A landscape with many valleys, sampled at points; each row gives a point and its height.
From any point a ball takes the steepest step (drop divided by distance) to one of its 2 nearest points. It stops when none of these is lower. Distance is the straight distance between rows; heights are no part of it.
Buse h=1.02: -7  -32  -34  4  -38  -14  7  3  -19  4  -12  14  17  26  -4  12  -3  -3  5  32
navub h=5.27: 29  36  8  11  26  -4  26  -23  6  6  40  13  17  -3  -14  15  -35  -18  14  -13
Fireb h=5.76: 6  46  19  -22  11  23  -6  -11  -10  19  -7  -19  -3  3  -6  -9  28  4  -18  -42
voruk h=5.62: 8  11  -19  -22  -11  16  13  -48  -11  3  3  16  -26  18  -15  -4  2  3  -17  -21
Kiga h=4.28: 1  -12  15  10  -10  -25  17  -32  10  2  -14  17  5  5  -17  -17  25  6  -17  -63
Lepi h=2.18: -15  -1  -29  2  3  17  -26  71  -21  -9  0  -14  11  6  -4  4  -16  28  7  19
Dovi h=2.41: 26  -23  -29  -18  -19  -32  19  -42  -34  6  -6  16  9  17  -32  6  -9  6  -22  -32
dodip h=4.89: 12  -6  7  -15  -4  29  -18  3  22  -29  -4  -26  -21  -8  -2  -35  17  -5  25  12
sagi h=3.21: -20  -12  6  -24  -18  0  10  4  15  5  1  -8  8  -31  3  -23  11  12  -16  25
salom h=6.02: 11  -5  -14  23  9  -10  -21  -12  -5  -15  4  -10  -27  7  33  23  -32  3  -16  4
fis h=3.91: 23  -20  -8  -17  2  -27  -38  -20  7  -41  5  -2  -28  6  6  6  -6  23  2  -14
koza h=5.24: -12  11  -4  29  27  6  56  -17  23  3  4  4  4  -5  23  -30  8  -28  -15  -27
kadu h=5.86: -1  49  2  -29  -14  44  5  -24  16  34  -19  -23  -2  22  -18  -15  31  -13  -10  -41
tedas h=4.04: 6  31  19  -30  5  7  -26  -28  12  3  28  14  -3  -6  -24  30  -7  25  9  17
Dod h=2.33: -25  0  15  5  -8  -27  -34  20  10  -9  12  -12  23  -28  28  8  -19  21  -26  1
fonek h=1.73: 3  9  -5  -13  5  -23  -48  37  -11  -20  32  7  9  17  3  35  -20  16  1  3
dus h=2.37: -3  12  -5  -26  -6  9  -14  22  2  -23  34  -3  11  2  -8  8  -13  -17  23  57
buda h=5.32: -2  20  11  14  2  -5  0  -13  -7  -33  27  25  11  14  -9  -6  22  -13  14  -18
dud h=1.78: -9  4  -21  -24  24  32  -11  70  -18  -21  8  -17  5  -3  -4  -15  5  16  19  20
Gogi h=4.57: 9  16  -4  -8  13  -3  -34  3  -18  -12  19  13  -40  13  -9  8  -31  -6  -13  -27
Tefa h=2.67: -40  19  16  10  -3  -1  -11  6  27  4  5  1  16  -22  20  32  -17  21  -20  25
koge h=1.60: -5  42  28  -19  33  0  -16  11  -16  -15  32  2  19  -25  6  14  -1  7  -21  -12
gur h=3.11: -19  -4  5  -7  3  -2  -2  -30  31  -20  -1  1  -32  -6  18  -44  -6  -2  -37  -41
Telef h=5.40: -1  -42  -16  -2  -25  -10  -41  46  -6  6  -34  -30  -5  -7  10  15  -28  35  -12  9
Sov h=5.16: 14  -18  -13  -6  -13  14  16  4  -43  4  -28  -7  -21  6  -10  -21  24  -7  3  -8
melib h=0.95: -23  -5  10  21  11  24  -32  69  8  -11  -10  -10  -18  -17  -12  -8  -7  27  9  -11
notuv h=6.18: 5  -7  -22  26  5  -22  2  -16  9  2  5  -12  -10  4  43  16  -61  -8  -33  5
rik h=2.92: -14  -11  31  -20  7  -2  5  6  4  23  -13  -1  13  -35  8  -5  28  23  -10  0
Fonu h=3.27: 4  10  -3  37  -2  -2  -22  -14  -47  -18  3  -2  2  14  10  -29  -37  -21  -18  -44
pom h=2.50: 35  -8  12  -13  -3  -16  40  -8  -10  32  -1  -9  19  -27  -8  -21  14  -11  10  5
Vaven h=4.81: -22  13  -11  12  -9  2  38  -13  39  18  36  18  44  8  5  36  -40  -7  7  36
tofal h=5.51: 0  -20  12  5  -30  -7  26  -24  8  25  -19  -19  -2  -28  5  -44  -25  -4  -23  -11
vomom h=2.90: 31  4  6  9  10  5  21  -38  16  23  -11  -3  -6  -5  9  12  10  15  17  0
Dat h=4.19: 22  -22  14  12  -15  -27  16  -44  5  20  -39  8  20  -7  -35  -14  12  12  -8  -47
Topiz h=2.59: 32  2  9  11  -19  -36  -22  -15  17  -1  24  8  13  -5  -22  4  -51  -24  15  8
surir h=3.88: -28  38  9  -28  59  36  25  9  9  9  -5  19  5  -1  -4  20  27  -21  -24  -27
nesen h=5.52: -6  15  34  15  35  0  26  -6  56  -4  -6  0  -6  -14  18  -3  33  -24  0  -16
lozol h=5.18: -3  2  0  15  6  0  54  -11  12  5  13  -7  14  -18  22  -31  6  -22  0  14
galit h=1.75: 16  6  29  30  -24  9  16  -15  -19  37  -24  -15  22  -30  -20  -13  -9  -12  -1  9
godov h=4.50: -9  -20  -11  -41  -1  -12  0  0  29  -14  5  10  -2  -2  19  8  26  12  10  47
nabu h=2.97: 24  13  26  31  41  -6  6  9  32  -7  -1  -9  -36  -5  15  -1  -14  -40  14  -3
Pafit h=4.63: 7  -32  -21  -9  -48  -13  -38  1  -18  1  -12  -4  -4  26  -22  32  -42  8  -13  27
nozis h=5.03: -18  1  -1  -1  -10  -23  -17  -22  20  -22  32  28  15  1  9  11  0  17  -9  -1
tol h=4.88: 10  22  13  -19  39  22  -36  41  1  -22  18  4  -23  4  -16  15  12  -5  23  2
kora h=5.06: 1  -23  -9  17  -8  -19  45  -6  -8  -1  2  7  19  -12  14  -19  33  -19  5  16
dupo h=6.43: 11  -19  -7  -6  -43  -20  -12  -43  -3  -14  -1  -2  17  -5  -12  -25  -41  -11  -16  -2
ripun h=5.31: -21  17  6  33  11  5  44  -23  30  4  13  24  -2  23  -8  -6  8  -27  2  -25
Bubim h=2.47: -9  -24  -1  30  -17  16  17  32  -8  -7  -29  -11  -9  -4  -1  -32  26  -14  20  16
zelus h=5.11: 18  -1  0  -3  -10  22  21  -8  -21  46  -12  -17  -16  -10  -14  1  -27  -11  1  26
Latof h=2.64: 7  -26  -24  -7  -21  -32  19  -24  -28  -9  9  17  16  6  -4  -25  -7  -8  -21  -31
Ramaz h=2.91: -9  11  0  -11  17  7  8  -40  15  5  -6  0  -46  5  22  -7  7  8  -35  -42
fimut h=4.92: -22  -3  -19  7  -17  -16  45  -2  19  39  23  -1  43  -1  19  14  -25  -6  -12  23
ginav h=1.54: -21  1  26  -23  1  15  -7  30  24  -5  2  -19  -20  -24  0  -38  7  -1  -14  -13
ganab h=1.28: 5  29  2  -15  35  -9  -30  23  -9  -27  33  -1  20  -12  10  40  -23  2  -8  12
sifev h=3.44: 3  5  -3  -46  42  16  -5  -7  -7  14  1  10  -24  9  -2  17  30  14  3  16
tibin h=4.94: 4  10  6  -7  -15  14  -8  27  -27  22  -1  -9  -16  -17  -19  -8  -24  -16  0  19
Zubof h=1.79: -4  27  45  -3  14  4  -21  10  -2  -2  11  -12  11  -37  0  -3  -9  3  -16  -27
ginen h=5.42: -10  35  17  2  10  1  8  -20  3  -8  26  16  16  0  -2  -20  4  -3  -14  -35
Nafu h=3.49: -21  11  4  -23  -16  5  19  -13  8  17  11  -5  40  -29  6  -2  10  14  -6  38
deg h=4.10: 4  -10  -14  -17  15  -3  -2  -5  17  -11  8  6  -9  7  12  24  11  -5  32  63
fase h=4.95: 9  -39  -34  2  -34  -18  -37  16  -14  -16  -20  -20  7  32  1  29  -20  18  6  22
suma h=4.38: -12  -26  -8  10  -11  -27  25  -34  15  19  -8  30  -11  10  -10  -8  -6  8  -25  -49
gubot h=1.68: -30  -33  -24  9  -23  -6  16  26  -15  -5  -2  13  13  3  7  -10  21  4  3  36
pavo h=4.08: 5  17  -1  11  17  16  2  7  -21  2  -4  -24  23  -21  20  29  -14  -7  18  55
tuk h=5.19: -25  20  0  -3  -7  2  -22  -4  -2  -48  39  24  11  5  2  -9  9  16  -7  -12
fipe h=4.44: -13  16  17  -28  18  35  10  13  5  4  -5  -32  -11  -30  7  -17  8  -2  -15  20
ziv h=2.68: -14  -9  -15  -1  -15  -1  -48  54  -35  7  -10  -19  31  9  13  28  -12  36  -1  11
nidiv h=1.61: -11  25  3  -7  48  11  16  43  -27  -9  13  10  20  -9  -2  15  20  -17  -3  10
sep h=2.02: 16  14  21  34  1  3  -19  16  -20  -15  16  3  -5  5  -22  -9  -1  -36  30  -5
Gon h=4.83: 2  26  16  -9  18  44  -22  15  -9  30  -36  -21  -36  19  -15  2  28  -12  3  -14
Zivi h=2.43: -3  3  10  20  -17  -10  -2  -19  -11  9  -4  -8  46  -22  26  17  -4  26  -3  20
pamuk h=4.22: 28  24  11  -6  -6  3  -22  -52  32  -4  20  13  -16  5  -18  25  -20  15  9  -5
Kozib h=3.18: -14  -18  -2  -10  -30  -26  -38  29  -13  15  -17  -5  31  11  13  44  -11  32  -13  21
Kog h=2.80: 25  -11  -2  12  1  0  63  -21  12  57  15  -2  30  -6  -17  7  -24  10  34  -12
zag h=4.97: -19  5  -3  -1  -20  5  10  -16  27  25  12  22  10  10  -16  30  -34  -10  8  53
misa h=2.63: 20  14  16  -3  21  21  0  -39  15  23  -35  -6  -18  12  4  22  34  13  24  -6
pari h=1.20: 1  1  -12  17  7  39  -35  61  -3  -16  -13  -27  -30  4  -9  -25  -21  29  8  -15
doku h=1.77: -19  14  -20  -3  34  59  4  49  -8  -17  -20  -24  -29  11  5  -8  23  2  14  9
Dab h=3.22: -23  -3  4  23  -27  -12  0  6  14  -13  18  6  32  2  10  18  -7  -3  11  44
pide h=2.14: 5  -30  -39  17  -19  -23  15  -30  -40  -2  -23  28  3  28  -24  12  6  1  -4  -7
timol h=3.54: -14  -26  -11  -23  18  -42  -10  36  4  22  7  16  30  15  17  36  16  18  3  37
kolo h=6.05: 8  -10  -2  -6  -19  -3  7  -20  17  -8  15  9  -24  9  -25  -44  -16  -34  -6  -20
Lebuz h=5.33: -2  -16  17  5  27  -20  -33  18  17  -10  -12  -16  -27  -20  29  22  -10  31  -9  -8
val h=2.38: -3  -1  -9  -13  24  -10  37  -21  3  46  5  26  14  6  3  38  15  33  -2  -17
Megal h=4.05: 1  -17  23  -15  -23  -17  16  -12  0  33  -31  19  15  -18  -29  -3  26  22  -10  -27
bevav h=5.20: 3  -42  -31  24  -40  -13  -43  28  -20  -22  -35  -26  14  9  -4  11  -34  25  -9  -1
Rokig h=3.97: -1  26  2  10  36  9  14  -5  3  -23  -3  -3  -16  17  27  -9  41  -13  -4  -39
namo h=5.04: 5  9  10  13  -11  29  -17  -13  -34  10  -17  -5  -4  1  -3  16  10  21  13  1
mezuz h=3.10: 36  -2  3  21  -5  -3  14  -46  -2  13  -21  4  -9  12  -13  -1  12  -8  15  -24
sizo h=3.82: 1  -4  2  11  4  -7  16  -9  5  -19  -7  1  -11  10  15  -31  46  -5  -6  -30
lazo h=5.83: -3  -21  -34  5  12  1  -11  18  -6  -5  -9  -15  -33  8  33  29  -22  11  -11  33
moz h=2.95: -36  1  9  25  -8  -3  19  0  44  5  11  11  31  -22  13  17  -13  -9  -2  45
Benu h=2.60: -14  14  39  -34  19  19  -14  12  23  6  -15  -4  -3  -14  -4  -7  45  14  -2  -7
betop h=3.83: -16  10  29  -21  -2  20  -9  5  -3  35  -5  9  28  -22  -7  8  8  14  6  42
Pav h=2.62: -28  -7  -20  11  -15  -2  -30  50  -17  -11  18  11  12  18  -6  12  -4  7  12  15
lolad h=4.73: 1  24  -11  -24  25  30  -16  50  -5  -35  28  3  -21  15  -23  -21  21  -3  11  -18
sabut h=4.06: -25  -3  -14  -33  6  13  -5  13  14  -19  18  -4  -24  -13  11  -8  -9  2  -25  17
takib h=1.62: 15  -47  -27  12  -26  -32  0  10  -7  -16  -16  11  -9  13  -13  -4  -8  -13  15  18
nezi h=3.19: 2  -11  -3  43  -21  25  -15  3  -30  -37  -29  -22  -2  8  -7  -56  -11  -6  5  -39
nafo h=1.76: 7  20  34  0  5  -13  -30  -6  -16  -3  2  1  4  -12  -2  -12  2  16  -24  -58
bara h=5.25: 13  -29  11  0  -29  -1  0  -4  -1  12  -34  -1  -22  -6  -37  -22  -4  -25  -4  -7
Kaz h=5.87: 30  18  1  -22  -29  17  8  -49  -19  4  -13  -10  -1  13  -25  -45  14  -15  -10  -49
Dulub h=3.71: -19  22  -3  -38  48  30  13  0  -13  12  -8  5  -5  -1  13  17  34  9  -17  -7
goris h=3.33: 22  -12  7  3  -11  3  -8  -34  -1  -2  -29  14  -32  26  -25  10  21  5  15  -20
Bivi h=3.09: 2  -6  4  37  -15  -32  -4  -18  -37  -19  -1  15  25  1  -5  -48  -35  -22  -10  -39
vebip h=2.08: 17  34  9  18  50  10  39  -9  0  32  -6  -1  6  3  9  26  13  -10  10  -17
dar h=2.30: 25  3  27  13  -15  -11  -9  -3  -3  6  8  7  0  -14  -27  6  -17  -26  23  9
rul h=3.08: -3  -18  -37  6  -19  -1  -37  49  -10  -15  18  15  -18  42  -15  18  -33  7  8  12
kovo h=5.10: -8  8  -2  14  -20  19  36  -30  48  28  14  14  -5  1  -29  13  -31  -6  13  26
resi h=4.43: -24  -25  -7  -29  4  3  -27  33  27  -18  2  0  1  -4  9  9  26  30  25  45
mup h=6.30: -6  -12  7  24  -38  -14  -7  -40  15  -19  -3  19  16  -1  -19  -47  -49  -22  -7  -9
kedif h=4.42: -14  37  6  7  15  42  7  -8  15  5  -32  -12  -12  27  11  8  50  -29  13  -9
vizi h=2.78: -2  11  0  5  -7  6  -23  10  16  -27  30  6  -20  2  -22  5  -28  -30  23  37
Num h=5.68: 9  31  29  -5  0  14  10  -32  15  27  -25  -30  5  -9  12  -15  30  4  -17  -50
tofir h=3.73: 31  -11  1  -8  24  -30  -3  13  17  -1  10  7  -15  2  6  18  4  -23  33  44
sise h=3.61: -15  -30  -27  14  -2  -8  10  -2  -2  -52  -3  1  -9  8  21  -36  30  6  6  -20
domad h=3.46: -1  -32  -35  -27  -22  -16  -28  30  0  -8  15  5  -15  28  -3  10  -21  7  -8  13
fored h=3.20: 20  5  2  23  19  3  -2  6  21  -14  13  -16  -20  -18  15  -4  -20  -38  21  34
vun h=1.24: -12  1  21  2  -14  5  -38  42  7  -12  6  -18  -9  -22  -10  -24  -17  16  -7  -9
kez h=2.26: 26  35  33  15  27  13  10  -3  5  42  -25  -17  4  -4  -4  14  15  -18  16  -20
natuz h=3.32: 2  -28  -17  9  -10  -15  -4  -8  -8  -51  2  -13  12  -4  37  -16  24  20  8  12
posu h=4.40: 0  0  10  -35  -12  1  -34  6  5  -38  15  -11  -4  -9  -6  -29  18  21  6  -16
pepen h=2.06: 1  6  32  23  -21  -5  -6  7  -22  15  -13  -15  32  -35  9  -3  1  6  3  5
kuv h=4.01: -6  -2  -27  -15  -23  16  -15  2  -52  -2  4  14  -15  24  -32  0  -4  23  -11  -14
Pim h=5.21: 25  -3  0  -1  -28  5  17  -23  19  29  7  -5  -8  -7  -24  0  -41  -22  9  29
nasif h=5.63: -9  0  13  17  12  -6  -3  -19  31  -27  2  -5  -20  -16  30  -8  7  3  3  -3
nupu h=3.98: 6  4  -15  -3  6  -25  11  3  2  29  12  -3  38  13  36  52  -18  1  -17  43
fava h=1.45: 10  -8  8  45  -42  4  15  -22  -31  16  -35  8  15  -8  -40  -5  -6  -15  8  4
rap h=4.85: -9  8  7  1  -8  45  -34  2  -16  -12  -24  -16  -21  6  -5  -3  27  24  6  -18
rifi h=2.77: 21  5  33  7  33  -3  2  6  30  10  -17  -9  -38  -8  3  5  15  -15  13  1
tidot h=5.48: -4  -21  20  12  15  -12  -11  -22  42  -6  -24  -10  -28  -26  32  11  3  23  -9  -9
pap h=3.76: 1  13  -6  -27  5  9  -1  -14  -10  6  21  20  -4  7  -10  19  9  11  9  22
Nusib h=4.39: 22  5  5  -4  -5  14  -15  -3  -5  -1  -5  -22  -2  -18  16  9  -27  3  15  53
famu h=5.22: 12  33  -13  2  47  -15  33  -12  9  -9  47  5  27  -10  8  20  -39  -30  -10  -6
Domol h=1.53: -22  -32  -22  11  -40  -22  28  -13  3  12  -5  21  -2  16  -11  5  -20  -13  -12  15
Petut h=3.17: 10  11  -2  -20  14  12  39  -6  -30  59  -9  3  30  -17  -2  4  15  22  5  15
depe h=3.03: 5  24  5  -31  45  46  -9  -20  6  16  -31  -11  -33  15  12  18  43  12  12  7
Naf h=2.88: -9  -19  -20  19  -32  -30  -9  -2  -39  -35  1  13  29  11  1  -32  -12  -6  -12  -31
fogim h=5.60: 11  1  24  8  -6  -1  8  -36  15  20  -24  -20  -16  -20  11  -31  -8  4  -23  -45
Ripo h=5.17: 15  -7  11  11  30  -12  -34  28  16  -30  5  -27  -28  -16  28  10  -26  8  15  10
Vonu h=1.85: 21  -18  -4  19  -8  -38  2  -16  7  18  7  24  8  4  -3  29  -12  1  10  -1
tomok h=4.29: -13  -16  -18  -25  -37  -9  -36  6  -40  -4  -3  10  3  17  -32  15  -19  20  -14  2
bidig h=5.02: 2  15  18  6  37  19  -36  37  22  -43  12  -17  -18  -12  3  14  -5  4  16  10
bar h=1.89: 12  28  1  14  38  6  41  10  -23  12  19  11  15  -2  8  10  18  -24  6  -6
Timi h=3.42: -9  12  5  -11  -1  21  27  -7  -31  36  -16  9  20  -2  -4  -6  38  10  0  -2
zat h=1.41: -19  18  -10  29  37  41  0  51  -1  -27  -8  -7  -23  13  -4  0  21  -21  28  2
Bonon h=1.44: 6  9  -28  11  23  47  -8  57  -18  -30  5  -24  -13  1  1  -20  2  16  11  -9
lor h=3.34: 12  9  5  26  -20  15  -3  -23  -47  -19  -23  -6  4  5  1  -39  1  -11  -7  -38
mun h=5.43: -23  21  22  7  54  4  24  2  44  -4  5  23  3  1  -6  22  18  -22  -5  -13
fevuk h=6.17: -12  -7  -1  5  -23  4  -10  -34  19  -33  5  3  -20  3  0  -57  -26  -28  0  -7
Duvi h=3.99: -27  -20  -5  -28  0  -31  -24  43  26  -15  12  0  25  0  22  24  10  24  1  30
tosa h=1.98: 11  4  26  10  16  -4  -26  1  -14  10  -22  -9  -23  -9  6  7  13  11  -6  -40
tagu h=4.70: 2  -8  -19  14  -22  -12  36  -46  33  23  26  7  41  10  -4  25  -41  11  23  16
laves h=4.66: -20  19  1  0  26  -6  23  -4  1  -4  16  21  25  -6  25  21  16  5  -7  13
geka h=4.27: -15  -5  -2  -42  26  14  -3  14  7  8  -7  -24  -22  -22  13  8  -11  9  -21  31
gizi h=4.47: -5  21  -16  -3  2  -5  8  -3  -13  -24  31  6  29  3  19  7  -2  -6  -4  22
pila h=2.57: -15  12  -12  -14  20  14  48  -41  6  43  -10  18  -8  18  3  20  27  28  -10  -31
Midev h=2.76: -12  -28  -7  25  -27  31  0  38  1  -12  -34  -25  -24  -8  -16  -48  -3  0  10  -5
lagul h=3.60: 7  -12  -1  -2  -7  -29  -33  23  -2  28  -2  -3  25  25  23  63  -17  10  -12  29
Bise h=5.39: 4  -12  15  -6  -35  7  0  0  -20  5  -27  -17  2  -21  -16  -40  -7  -6  -19  -15
Tofid h=1.15: 21  -29  4  39  -24  -27  4  -32  -24  6  -36  10  25  -3  -46  8  -18  -2  2  -10
matig h=4.23: -25  29  5  5  -13  34  28  -21  26  15  -24  1  -3  18  -6  -12  54  -25  10  -15
zegef h=2.69: 30  -13  2  2  -13  -18  57  -26  -1  33  10  11  46  -19  -19  -13  -3  -3  21  -7
vesem h=3.78: 0  7  -27  -32  -3  20  -1  16  -41  -6  11  -1  -29  15  -8  -24  2  5  -14  -15
Renu h=2.01: 13  17  31  5  11  -24  -25  -2  3  -2  15  -24  25  -38  24  9  -23  18  -16  -6
muko h=1.74: -1  11  4  41  12  14  -13  49  -15  -27  8  1  -5  17  -9  -16  22  -15  32  -17
Laz h=2.89: 22  1  12  13  -10  -16  -45  4  16  -29  27  2  -15  0  -12  -6  -43  -22  18  10
Neb h=5.05: 1  -1  -19  -4  -10  -41  39  -5  25  11  43  13  46  10  15  4  -24  -12  -13  12
pepim h=2.72: -23  20  -11  -6  21  25  42  -38  6  22  -7  -3  -14  6  21  3  13  17  -33  -45
rimo h=4.03: -20  3  2  -3  -2  11  38  -3  7  1  -7  17  -5  15  1  -19  64  -13  6  -16
Dafe h=5.01: 7  6  -5  -3  9  32  4  30  -31  19  -18  -16  -38  12  -13  -24  15  -18  0  -25
kibiz h=3.70: -29  7  7  -16  -18  4  -26  19  -17  30  -4  7  25  -8  3  36  -9  21  -4  37
vaze h=4.84: -35  8  3  6  10  -5  11  -10  21  -11  18  29  -5  13  7  21  22  13  -5  2
zeg h=3.31: -21  -13  -7  -24  -12  -3  -11  3  18  -29  18  9  -27  -2  3  -44  -3  -10  -30  -28
vege h=2.19: 22  10  19  -18  13  -5  13  27  -21  13  2  -9  15  -24  -1  -20  20  -17  10  16
gadu h=4.41: 30  20  -1  -3  16  -9  -23  -32  2  -6  28  16  -27  18  -10  24  -41  -2  -1  -13
megot h=4.59: 24  7  8  -26  5  1  -33  32  -13  -33  17  4  -11  14  -23  -22  23  8  25  -29
pipar h=3.12: -25  -25  -3  7  18  -31  18  30  12  9  -7  7  25  -6  31  25  22  3  5  35
dubot h=2.21: -11  2  -2  -35  -13  -19  -40  29  -3  -25  36  22  13  0  -14  15  6  16  4  6
peret h=2.87: -1  -13  -13  13  -18  -30  -12  -15  -6  -23  -2  -14  40  -3  42  12  0  20  -7  17
buz h=4.87: -14  -5  -4  4  13  -2  19  16  -7  -16  5  2  19  -22  23  -11  37  -1  8  15
bazes h=1.87: -1  14  32  -14  44  -5  7  41  -5  5  11  1  11  -28  -3  0  24  -12  -5  3
gifon h=4.67: 23  -3  13  -24  -10  5  -16  -10  9  -18  10  -16  -8  -21  6  -17  -12  -4  5  21
Sef h=4.60: -8  -21  -13  21  -16  -37  29  -40  43  20  24  25  33  5  -1  18  -35  14  4  -19
lat h=4.16: 22  -6  13  -30  -4  -7  -26  -33  12  -21  -3  -9  -22  -3  3  -17  12  23  -5  -22
fugi h=5.64: -11  -19  -26  -6  7  -6  -26  47  2  -5  -9  -30  -8  -2  33  14  -26  19  -19  20
sotev h=5.61: 10  3  19  26  32  -11  18  -26  45  -32  5  7  -13  -10  28  -15  19  -27  18  -9
ret h=5.35: -1  -19  -27  17  0  16  2  9  -37  -3  -24  -8  -25  5  16  3  13  13  3  10
Kir h=5.74: 18  22  -2  -26  -21  32  13  -45  -6  23  -15  1  -14  30  -30  -9  28  -6  1  -29
risip h=5.96: 32  -7  12  -7  -23  -3  11  -39  0  -5  -16  -12  -11  0  -19  -51  -8  -32  -10  -31
nuken h=4.02: -11  42  5  -18  44  13  19  20  7  -6  7  -7  1  7  1  -5  47  -33  -13  -40
nasib h=4.76: 7  3  -5  6  -9  -9  -23  22  -28  3  14  0  -9  9  -17  7  -37  -10  -7  3
Rubi h=2.73: -25  -18  -1  17  -7  -27  13  38  4  32  -4  2  23  -7  16  19  -14  -15  -12  45
Vak h=2.27: -21  -17  -24  -21  -16  -15  7  38  -22  19  9  -1  27  6  10  4  -1  -6  -12  42
Buk h=3.67: -4  -4  -11  15  -7  3  -8  20  -21  0  0  0  26  3  10  17  10  -4  26  53
zul h=1.84: -7  -21  -31  27  -26  -18  34  -36  -10  -1  -5  30  -1  28  -7  -10  -5  -10  1  -7
bulib h=2.15: 4  -4  1  21  21  -28  11  -21  0  26  -3  26  -6  11  7  39  12  18  -1  -27
dur h=3.53: -7  -13  -29  -26  -7  18  -16  13  -10  -39  8  -1  -37  20  -9  -46  5  13  -16  -37
pidok h=4.26: 8  23  -10  -15  1  -11  7  4  -5  -3  33  -15  38  -4  25  25  -32  -9  -19  32
Nar h=2.29: -5  9  33  -7  14  12  -18  -9  13  16  -22  5  -20  2  -6  16  36  19  9  -16
baf h=5.13: 15  6  -24  1  25  -30  57  -15  14  9  46  16  23  -3  18  4  -12  -17  -4  1
desu h=5.37: -16  42  10  23  38  23  30  -18  48  -4  18  26  -8  14  -9  18  2  -39  9  -10
tebik h=1.49: 21  -29  -7  22  -24  -47  -12  -21  -10  -5  -16  3  18  7  -16  15  -34  -12  -2  -6
fufe h=5.07: 11  -23  8  9  -15  3  -17  4  16  -23  -19  -5  -32  0  -16  -30  13  -15  20  -1
zel h=3.79: -26  -6  -28  -47  -22  2  -19  27  -4  -10  21  -3  -9  10  1  2  -16  16  -29  9
vobi h=2.07: 8  -46  -31  29  -23  6  8  22  -21  -24  -30  -6  -21  16  -24  -26  3  -15  24  14
biv h=2.98: 6  -31  -7  28  -22  18  -19  17  -26  -16  -36  -31  -10  -7  -3  -31  -24  9  0  -9
sepe h=4.62: 7  18  10  -15  17  44  -8  8  -13  5  -23  -35  -23  -6  14  -7  25  3  2  1
meni h=2.49: 16  11  31  6  37  7  8  13  19  41  -36  -12  -19  10  2  9  42  -28  21  -9
Vini h=3.77: -13  -21  5  -22  -21  1  16  -14  -17  17  -23  28  8  0  -25  -13  50  9  3  -6
Devu h=1.82: 2  0  0  -24  -31  -22  -20  32  -2  -8  33  4  25  12  -9  9  -17  -9  1  30
zubit h=4.49: -13  -14  -14  3  -4  -20  27  -37  39  15  19  34  -12  14  -3  14  -13  20  -9  -21
vab h=2.94: 28  -7  -11  -15  8  -4  46  -10  -15  70  1  1  27  -7  -9  15  -24  13  16  14
Kofim h=5.50: -8  21  -10  1  2  14  9  -33  -9  -6  29  16  -15  9  -3  -14  -11  -11  -19  -21
tuze h=3.45: 24  -22  4  16  12  -21  17  12  17  15  1  -6  -25  -15  7  4  -14  -30  23  44
kifov h=5.26: 7  -20  -15  13  -26  17  -11  -26  -31  -2  -33  -8  -1  6  6  10  7  29  8  21
runu h=3.63: 17  -30  -4  -9  -10  -19  -27  -6  -6  -15  -11  10  -28  9  -20  16  4  17  8  -3

Call two points neighbours if one is among the 2 nearest of the other. Go from one point of each pair to the other, from neighbour to neighbour, staying as low as possible. Name the highest point that can't be avoided.
nafo / melib -> Laz
Tofid / zat -> nuken
nafo / Vaven -> Pim
Devu / nafo -> dubot
nafo / ganab -> Zubof
nidiv / Buse -> godov
zat / melib -> doku

For each start below, name the point where the ball stops.
Sef -> nidiv
ginen -> melib
tofal -> ganab
Ripo -> Nar
nesen -> melib
namo -> melib
godov -> nidiv
salom -> Tofid
